Each scene shows the same named points in several views. A view is turned or mirrored, and shifted as a whole, has a little noise and may leave points out.

Scene 1
View 1
pamor: [-18  -6   5 -19  13   3  -9  -8 -14  -7  -4  -8  -4 -11 -23 -14  20  10
   6 -12  15]
fege: [-27  10  15  -2  10  -4 -21  -1  -3   2  -4   9 -22   1 -22 -17  33   1
  -8 -17  13]
lati: [ -8  -5   5  -5   3   3 -18  -9 -11   2 -13   2 -11 -11 -24  -5  27  -1
  10 -12   5]
nutag: [-18   6  14  -2   2  -5  -1  -4 -10  -4   0   1 -13  -1 -22 -26  27  -5
  -8 -10   8]
Voku: [ -2  -1   4  -8  10  -6 -26  -2  -9  -2 -12  14 -22   0 -17 -17  34  -7
   5 -15   3]
fezo: [ 21  -9   3  10 -18  -5  14  -9 -18  -7  -8   2  -4  -7 -21 -27  25 -30
   6   2 -18]
zuvet: [ 14 -25 -14  -8   9  10 -23  -7  -3  -2 -17   4  -9 -10 -21   0  23  -7
   6  -9 -13]
kamu: [  8 -23 -11  -2   6   5   0  -4   2 -12  -1  -2  -5  -3 -21 -17  17 -13
 -18  -2 -17]
reva: [ -1 -23 -10   1   5  12   2  -5   7  -9   2  -7  -1  -5 -25 -11  14  -7
 -23  -2 -16]
kol: [ -6 -17  -7  -1   8  12 -11  -6   4  -3  -5  -2  -6  -7 -26  -4  19  -2
 -13  -8  -8]
Pudi: [ -8 -20  -8   8   4  15  -8  -6  11  -1  -2  -1  -5  -5 -27  -1  19  -5
 -24  -5 -16]
lafo: [ 10   2   9  -8  -2 -13  -8  -6 -24  -7 -12   9 -16  -3 -15 -32  33 -18
  17  -9   3]
pibed: [ -3  11  17  -8   0 -19  -2  -2 -24  -9  -5   9 -18   2 -14 -40  35 -16
   8 -10  11]
ropi: [  8 -16  -3  16 -16   8  16 -10  -3  -5  -3  -4   2  -8 -27 -14  18 -21
 -12   3 -21]
Lesim: [ 11 -25 -12 -15   8  10 -10 -11 -11  -8 -11  -7   1 -15 -22  -5  16  -1
  10  -7  -6]
kar: [  4   0   9 -10  -4  -9   7 -10 -26 -11  -6  -4  -5  -9 -18 -31  25 -12
  16  -6   6]
rane: [ -3 -16  -2  -1  -1   6  13  -7  -3 -12   5 -10   3  -7 -24 -21  14  -8
 -17   0  -9]
Tek: [ 13 -27 -13   5  -6  13  10 -10   0  -9  -3  -8   5 -11 -26  -9  13 -15
 -12   3 -23]
View 2
rane: [ -9   2 -12   8 -16  -3  -1 -15  -3   4   4  10 -10 -15   4  15  -4 -15
   5   8   9]
kol: [ -2   6 -10  11 -19  12   2 -25   7  22  -5   4 -14  -5  -6   8  -9  -8
  -7   8  -4]
kar: [ -7   3 -17  19   3  -7  20  -7 -11   4   8  21  -6   1  -3  -9  -8  -6
  21 -16   3]
fezo: [-19 -11 -11  19 -10   1  17   2  -6   3   7  21  -8   0  18   4  19 -10
   5 -19   3]
lafo: [ -5  -2 -20  18   5   2  25 -10  -5  12   1  24  -9   9  -9 -14   1 -12
  18 -28  -4]
Voku: [  3   3 -20  13  -2  14  20 -25   6  24  -9  16 -15   9 -23 -12  -6 -14
   6 -19 -11]
kamu: [ -4  -2 -15  11 -15   8  -4 -16   6  20  -2   5  -8  -9   4  15   5 -19
  -1   0   9]
pibed: [ -4   0 -23  10   7  -4  27 -14 -10   0  -1  29 -14   2 -21 -14  -3 -19
  24 -27  -4]
fege: [  1  10 -16   1  -9   8  22 -34   1   9 -13  20 -25  -1 -37  -9 -17 -16
   5  -6 -18]
Pudi: [ -6   3  -6   6 -27  15  -1 -26  10  20  -8   4 -17 -10  -2  16  -1 -13
 -14  12  -4]
ropi: [-20  -5  -3  12 -24   3   6  -7  -2   3   4  13 -12 -11  18  16  12  -9
  -7   1   3]
nutag: [ -5   7 -15   3  -8  -2  18 -23  -6   1  -4  21 -20  -7 -22  -3 -12 -17
  12  -5  -7]
zuvet: [  1   3 -12  25 -11  20   4 -18  12  39  -3   1  -4   9   4  -1  -3   0
  -7  -6  -4]
View 3
pibed: [-22  24  13 -27  34 -23  -8  14 -13 -19  38  11  -5  12 -19 -10 -31  -7
  -6 -19  26]
kamu: [-10  -1  15  -4   5  -6   8  15  -3 -19   8  10   5  -4 -13 -14  -6   0
   0  -1  -5]
nutag: [-10  13   6 -23  20 -18   4   4   2  -7  28  -4   3  13 -16  -1 -21  -7
 -11  -9  26]
zuvet: [-25   0  21   1   9   8   2  -4  -3 -18   6   6   9   8 -29 -34  -3  15
  -2  -1  11]
Pudi: [ -6  -7  12 -10  -6   1  12   1   7 -13   1  -2  14   2 -12  -6  -3   4
  -4   3   7]
reva: [ -3  -4  10  -2   0  -5  11  11   5 -14   5   2   9  -2 -11  -8  -4  -1
  -1   1  -6]
rane: [  2   6   7  -4  12 -12   4  16   7 -14  12   1   5   0 -10  -5 -12  -6
   2  -5  -8]
kar: [-14  24  10 -10  36 -16 -15  13  -2 -19  29   5  -2  14 -22 -19 -28  -3
   2 -18   8]
fege: [-18   9   8 -29  14 -16  11  -5   0  -4  29  -5   5  16 -20  -2 -18  -4
 -18  -6  43]
Lesim: [-14   7  13   8  20  -1  -1   1   4 -13  12   2   4  10 -29 -33  -8   6
   0  -5   0]
lati: [-19  11  12 -12  18  -2  -3  -7   5 -11  19  -5   8  18 -28 -20 -16   7
  -6  -7  26]
kol: [-11  -2  11  -6   3  -2  10  -1   6 -10   8  -2  10   6 -19 -14  -5   3
  -6   1  11]
ropi: [  1   6  13 -12   2   2 -13  16   8 -32  -1   4  14  -2  -4  -4 -17   6
  14  -9 -11]
Tek: [ -2   1  15   1   3   3  -4  14   7 -25  -2   5  11  -2 -11 -15  -7   5
  10  -4 -17]
fezo: [-12  17  19 -17  18  -4 -24  20  -4 -38  11  14   6   2  -9 -12 -26   6
  15 -18  -5]
pamor: [-10  12   4  -1  29 -14   7  -3   9   3  28 -10   0  18 -30 -20 -15  -5
 -11  -5  19]
View 4
ropi: [-18  17 -23   0 -17  17  17  -1   0 -19 -12 -14   0  22   0   0  13  -7
  -1 -23  -2]
lafo: [ 11  -1  -9   2  -1  14 -18   4 -23 -23  -1   4  -2  25 -13 -24  17 -11
  -6 -19  30]
rane: [-15   3 -23  -6  -5  23   9 -10   8 -19 -10   5 -10  18 -10   5  12  -4
   5 -26   1]
fege: [ -5 -19 -21  11  10  15 -31  16   2 -27  -3   9 -12   3 -15 -21  -3   0
  16  -6  16]
nutag: [-11 -10 -18   8   9  18 -17   9   0 -19  -5  10  -9  15 -20 -16   8  -1
   8 -19  13]
fezo: [ -3  17 -13   2 -15  16  10   2 -17 -19  -6 -13   5  32  -5 -13  23 -11
 -11 -27  12]
kol: [ -7  -2 -28  -8 -10  16  -5  -7   7 -27 -11   3 -11   2   1   1  -1  -7
  13  -5   5]
Voku: [ 13 -13 -18   1  -2  14 -25   7 -10 -33  -2   3  -8   7  -7 -17   4  -9
   8  -4  26]
pamor: [-10  -8 -17  -9   6  12 -23 -15  -2 -15  -7  27 -17   7 -15 -12   1  -7
   6  -7  17]
Lesim: [ -1   6 -19 -19 -13  12  -5 -24  -8 -20 -10  12 -10  10   1  -2   5 -15
  -1  -6  15]
reva: [ -9   1 -29 -10 -12  22  10 -10  13 -27 -12  -1 -10   9  -1  11   6  -5
  11 -17  -1]
lati: [ -6  -2 -18  -2  -5   8 -22  -3 -10 -21  -8   9  -8   5  -3 -19  -2  -9
   4   1  17]
zuvet: [ 11   4 -23 -17 -21  11  -7 -14  -9 -32 -10  -1  -8   2  11  -2   0 -16
   5   3  16]
kar: [ -4   4  -8  -2   1  15 -11  -6 -19 -12  -4  13  -5  27 -18 -20  18 -10
  -9 -23  22]
Tek: [-11  15 -25 -12 -21  18  19 -14   2 -22 -14  -8  -5  17   5   8  11 -10
   0 -18  -1]
Pudi: [-11   0 -33  -4 -13  18   3  -2  13 -30 -13  -6 -10   2   5   6  -2  -4
  16  -7  -2]

Which points are out of place in each view (at most two, in the order of its rows)? Write none if all are in place.
view 1: Lesim
view 2: none
view 3: nutag, ropi
view 4: none
